Each row is a point on a tangle of strands that fork, close into loops and nearly touch. The rows are in no order.
(in the rows, 128 means zero)
Points whose rows are less than 117 apart are linked; no others are. Some points are linked to none.
vun: [148 129 109 133 139 171 146 116 128 150 161 132 129 132 104 183 107 159
 113 145 139 127  94]
modu: [ 92 102  59  97 181 125 125 166 116 153 148 129 126 174 130 145 149 102
 155 162 105 133 103]
noka: [129 157  92 114 133 101 107 109 135 186 127 128 133  96 117 148 131 124
 100  92 135 108 175]
Luros: [114 131 153  85 157  55  70 122  96 116 132 115 118 143 161  72 125 119
 131 156 133 126 109]
lum: [138 130 125  76 124 108  86 172 132 148 128 110 120 138 181  80 139  88
 120 134 120  55 152]
siduf: [137 183 113 110 115 109 117 119 111 166 123 118 144 119 123 178  87 156
 132 108 151  76 166]
zunov: [128 168 103 189 125  70 162 138 143 161  84 132 159 141  83 115 134  83
 122  73 133 177 144]
Pizam: [150 187 169 118 172 139 159  77 120 186 111 124 147 109 108 168 177  96
 138 164 132 147 140]
Dusi: [171  80 143  90 115  98  53 137  83 101 152 117 115 133 160 110 122 193
 152 174 158  97 103]
Valeb: [169 193 154  94 139  83 130 130 132 153  64  96  91 167 132 130 167  89
 138 136  79 128  85]
zun: [ 91  86 109 176 162 200 166 136 112  75 146 105 173 116 116 143 134 104
 163 158 158 148  87]
debut: [104  91  90  78 106  90  83 183 114 133 117 110 131 139 159  99 112 126
 122 115 138  66 143]
budu: [128  57 134 162 112 168  92 163 146 149 124 171 127  81 129  69 152 149
 138 134 174 134 145]
kesog: [153 146 129 155 174  90 100 133  90 180 111  80 125 136 160 104 131 131
 100 124 145 124 104]
ren: [177  92 153  71 144  93  50 125 111 113 123 149 116 115 154  69 141 143
 121 164 130 113 115]
Rurev: [125 127  97 162 150 175 147 180 174 157 155 116  93 156 181  75 139 119
 105 155  91 115  97]
pebi: [107 116 177 127 173  89 102 125  75 120 109 103 123 148 175  66 123 109
 115 151 137 184  98]
vuf: [127 142 194 168 173 129 132  88  54 134 123 123 158 123 136 134 129 126
 112 118 171 172 124]
Mipu: [144 102 106 105 150 114 113 149  97 135 152 172 140 180 145 125 188 151
  77 123  74 179  59]
nibi: [156 188 102 156 130  78 157 146 168 177  87 129 118 120  95 130 149 108
 131  61 130 153  98]
vogo: [152 136 121 103 169 117 124  95 106 129 154 124 170 114  92 160 118 154
 154 178 160 143 179]
derob: [119  98 162 158 100 165 114 126  59  84 136 121 114 114 141 106  87 165
 108 102 162 138  98]
Dok: [147 192 118 185 151 135 120 130 131 212 120  97 112 119 151 143 131 132
 102 108 155 115 107]
memel: [132 182 140 126  99 132 136 150  92 120 123  98 145 150 129 212  81 145
 121  81 159 106 186]
vovi: [131 176 174 125 166 126 143  98 100 162 101  94 124 135 159 126 155  72
 115 162 104 149 136]
gadi: [129 142 141 223 113 148 153 122 100 125 152 118 113 183 133 197  93 145
  85  90 166 169 115]
vof: [145  99 156  77  63 129 109 139 168  95  91 126 101  88 130 119 120 123
 160 105 121  53 129]
per: [ 91  82  93 102 110 160 116 153 183 164 149 126 111 104 135 111 131 135
 134 182 107  93 149]
migi: [132 153 129 101 139 114 160 174  54 133  76  99 156 171 141 154 136  99
 169  60 153 154 121]
gezo: [135 132 115 125 131 150 117 197 116 168 129  63 103 153 183 144 101 134
 115 120 151  83 121]
Bav: [118 101  84 162 132 146 136 134 155 135 187 164 139 125  91 156 103 160
 113 156 141 150 146]
pifat: [ 95  80 133 101  96 169 116 156 100  73 154 112 103 137 170 126  98 139
 140 141 155  82 134]
biva: [188 176 103 147 155  73 131 120 135 180 120 127 134 144  97 159 152 110
 127 115 134 186  91]
Saf: [ 89 118 133  95 140 133  82 134 131 144 107 119 119  95 167  68 147  70
 128 154 123  68 190]
fek: [130 158 129 143 107  84 124  92  95  97 151 113 121 226 101 187 110 119
 121 139 167 187 140]
Masur: [176 111 175 112 149 160  91 131  86 109 164 127 132 134 160 121 124 179
 125 175 146 119  79]
bafi: [118 106 105 141 179 189 160 156  93 132 140  98 162 120 124 145 127 139
 177 141 178 147 104]
non: [171  97 155 106  67 163 136 153 148  86 119 121 112  94 111 153 105 163
 179  90 171  66 117]
tezig: [ 92 124  99 139 123 144 134 199 144 151 117  92  88 185 174 133 108  91
 141 119 116  97 136]
verit: [121 166 141  91 105 141 133 116 167 147  90 115  98 104 137 144 139  79
 140 124  92  80 150]
moz: [144 155 134 173 105 135 148  95  91  82 182 125 112 201 114 210 104 145
  90 124 132 174 121]
reri: [154 172 180 136 119 136 143  70 134 103 139 138 126 134  92 142  97 166
 125 116 124 151 156]
rimob: [130 155 116  87 144 141 151 121 171 176 110 112 118  89 128 124 156 112
 158 147  87 113 118]
biliv: [ 88 141 119 170 105 130 160 116 135  56 148 108 140 165  91 152  90 104
 136 125 139 146 133]
niba: [145 141  82 104 204 187 187 151 134 131 153 109 175 120  71 149 165  79
 156 127 138 173 140]
Bil: [187 112 153 103 104 185 130 135 135 134 129 122 116  67 139 161 117 178
 136 111 145  83 110]
logit: [129 178 143 108 129  60 108  98 126 147  84 121 112 151 135  93 164 109
 105 115  78 130 108]
lis: [ 59  70 108  83 103 106 104 166 142 125 108 109 134 121 157 100  78 104
 179 138 170  74 155]
Varut: [129 173 133 106 111 153 131 113 118 158 123 122 141  64 144 155 156 118
  96  71 124  71 184]
zedi: [119 108 206 145  96 175 138  88 112  57 134 117  93  97 173 109 101 162
 111 113 139 132  97]
mipid: [123 117 136 119 142 142 170 132 122 124 111 150 164  79  89 111 168 120
 148  80 129 155 136]
faman: [124 158 109 160 159 108 155  93  88 113 166 113 140 193  62 166 121 120
 128 152 155 171 137]
nofo: [183 117 127 116 142 118  64 138 158 149 122 162  97 101 156  65 139 139
 114 166 118  91 127]
rifo: [ 84 130 141 122 112 116 139 152 150 146  90 111 104 138 161 121 131  79
 131 126 101  97 119]
Mev: [134 148 124 149 125 180 166 102 144 113 158 129 128 163 124 199 144 106
 121 161 118 123  79]
zifab: [106 140 198 137 182 149 122 106  73 143 121 100 150 116 160  94 129 103
 118 171 144 150 129]
zevot: [152 125 133  96 130 168 100 134 140 163 118 130 121  83 147 102 168 128
 110 143 106 102 128]
kevu: [102  93 114 161 160 166 152 111 142  87 145 157 163 111 119 109 140  92
 157 153 128 153 112]
nali: [113  90 151 169  70 121 140 105 173  77 106 174 100  92 130  87 104 153
 132  99 120 128 107]
dod: [116 153 148 190  85 146 154 142 102 142 134 101 132 158 154 196  77 141
  77  86 155 147 173]
nim: [101  98 112 175 125 197 128 142 217 161 143 149  97  96 137 118 136 146
 136 182 107 127 135]
Govu: [171 155 124 122 149 121 114 185 109 145 136  96 106 191 194 115  96 125
  91 152 106  93  96]
Zusun: [ 80 115 157 107 106 135 133  67 164  60 163 151 136 106 107 109 118 137
 140 170 108 137 178]
reli: [122 132 154 160 100 118 134  47 157  84 161 171 132 109  73 116  96 166
 106 152 120 157 155]
ruf: [ 74 136 141 116 113 125 164 138 111  90 124 114 133 146 112 146  92 103
 168 115 136 107 147]
dalet: [184 179 159 117 113 155 148  80 101 136 138 123 140 121  75 203 108 170
 123 103 140 144 152]
tovub: [124 102 161 105 124 152 161  99 141  80 118 174 150  83 102  93 180 145
 142 121  95 152 132]
Sodad: [102 100 140 112 119 175 114 152 178 149 151 134 101 139 182  87 131 130
  98 174  71  93 129]
fov: [125 127 132  57  71 104 145 128 146  88  99 147 120 117 120 140 140 144
 159  84 117  83 148]
Seg: [114  89 107 137  85 141 172 142 166  74 130 145 140 120  76 111 121 133
 166  67 144 131 140]
gosa: [154 154  93 119 144 103 152 105 121 107 175 124 162 156  47 158 133 146
 149 167 133 159 168]
tif: [105 116  92 116 123  77  81 111 123 154 127 169 165  88 120 102 142 138
 103 126 125 122 185]
Ladam: [ 87 103 106 103  97  92 146 137 105  44 134 144 145 149  98 106 127 145
 135  98 156 175 110]
Korum: [119 116 117 194 122 145 151 175 166 183 128 107  91 148 153 102 122 112
 112 111 102 139  85]
ralum: [110 107 161 120  84 142 119 130  70 104 128 113 130  96 167 145  96 146
 123 109 158 108 148]
nen: [111 118 111 114 144  82 107 118  74 129 159 147 168 110  95 126  97 160
 121 136 142 134 174]
demom: [152 178 118 162 153 115  98 134 188 212 100 105  95  83 143 122 134 141
 105 105 133  71 125]
vofov: [133 122 115 179 143 119 163 145 129 143  86 143 150 102 112  84 139  98
 116  77 140 185 129]
Sar: [125 134 148  92 114 162 182  82 152  67 142 164 139 107  90 139 142 131
 143 130  77 128 180]
dizi: [186 126 111 118 142  93 123 119 147 152 102 163 131 119  88 134 170 148
 144 102 112 185  66]
Sas: [ 65 123 128  94  99 156 124 173 110  76 121  88 117 165 160 148  81 103
 157 136 139  79 180]
revo: [ 78 159 115 158 134  67 139 127 167 165  76 129 105 123 136 109 122  64
 117  99 101 113 149]
sepen: [159 164 132 103 171 154 183 105 118 138 136 137 166 142  89 171 168  84
 139 145 117 161 145]
Fato: [ 77 112 102 185 150 155 158  91 192 116 153 169 127 134 103 122 148  96
 145 159 104 175 115]
mov: [ 99 164 144 143 110 135 157  94 152 183 121 156 114 125 148 139 137 107
  66 153  76 138 143]
San: [171 115 106 110 130  70  85 166 117 160 133 157 118 164 151  99 148 148
 113 136  92 159  72]
tor: [115 101 131 127 118  78  80  90 169 108 106 182 146  85 105  92 144 137
 121 149 111 128 163]
mon: [107 112  62 137  79 143 154 136 153  46 175 127 151 173  65 176  95 129
 132 109 125 124 152]
fusel: [121  85  92  93 155 116 125 141  95 111 153 131 146 187 128 153 163 122
 132 140 103 170  84]
Bep: [168 130 101 138 100 111 174 109 167  89 127 145 117 161  68 176 128 134
 139 104  87 133  86]
Luduz: [121 136  97 153 143  85 102 125 182 179  85 121  99 102 126  88 140 119
 133 111 109  82 127]
Zipap: [103  88 140  92 105 101  67 114 174 106 105 154 133  91 130  38 150 104
 132 141 133 110 154]
bibek: [159  95 142 129 171 169 118 137  55 119 147 125 143 116 142 145 136 164
 163 141 165 153  95]
luzap: [ 98  96  78 173 152 177 136 152 175 165 158 161 133  98 128 122 137 133
 146 172 141 170 158]
Nuf: [115  70 144  99  77 154 128 111 145  61 127 169 106  98 138 100 144 143
 150 114 109 128 121]
Rufaz: [141 162 147 127 160  74 129 149  80 147  77  76 140 146 136 138 126 102
 149  94 144 131 114]
vuda: [161 148 157  82 155  78  87 169  90 120 131 108 109 159 192  83 111 134
 106 170  98 106  99]
bik: [178 157 184 136  91 187 139  97 117 155 121 113 125 101 131 173 122 190
 123 105 140 113 129]
Zev: [ 86  97 147 111 106 120  88 144 164 112 100 117  98  91 165  33 115  90
 117 136 132  58 153]
peri: [166 111 144 170 153 105 119 101  73 133 127 152 161 106 122 122 132 152
 104 104 151 198 106]
mapup: [ 82  99  78 111 145 135 122 165 132 162 157 120 132 140 144 159 107 126
 146 168 139  89 142]
sok: [173 109 118 156 125 111 116  89 127 130 138 179 149 107  88 130 154 188
 104 102 115 195 104]
pubu: [152 156 128 136 136  48  74 120 118 129 111 127 105 180 154 108 130 139
  80 125  93 138  68]
boniz: [107 142 111 166 139 120 160  94 170 153 117 145 122 129 102 143 119 112
 127 155 106 133 134]
zesoz: [135  90  84 127  68 152 147 145 138  54 156 147 139 125  81 166 111 174
 146  81 142 118 128]

A piece is all that can be reached along the links. How many separate loops has the piece of each point below (a circle has one, a figure eight two, a Y none), and how many tips (points with one link)?
sepen -> loops 1, tips 5
Korum -> loops 0, tips 3
pifat -> loops 0, tips 2
gadi -> loops 1, tips 2

How many points has the smallest loop of links through each point below? Write - if it is on no loop.
gosa -> 12
vun -> -
gezo -> 11
zesoz -> -

A fork is a point with three links, a tip a point with one. Leave the first point through the second and follow the links. Name the first fork or tip that comes.
Seg; zesoz -> zedi
fov; vof -> tovub
zedi; derob -> Seg
memel; dod -> tif
tovub; mipid -> zifab
ren; Dusi -> mov
mov; boniz -> ren
nen; vogo -> noka
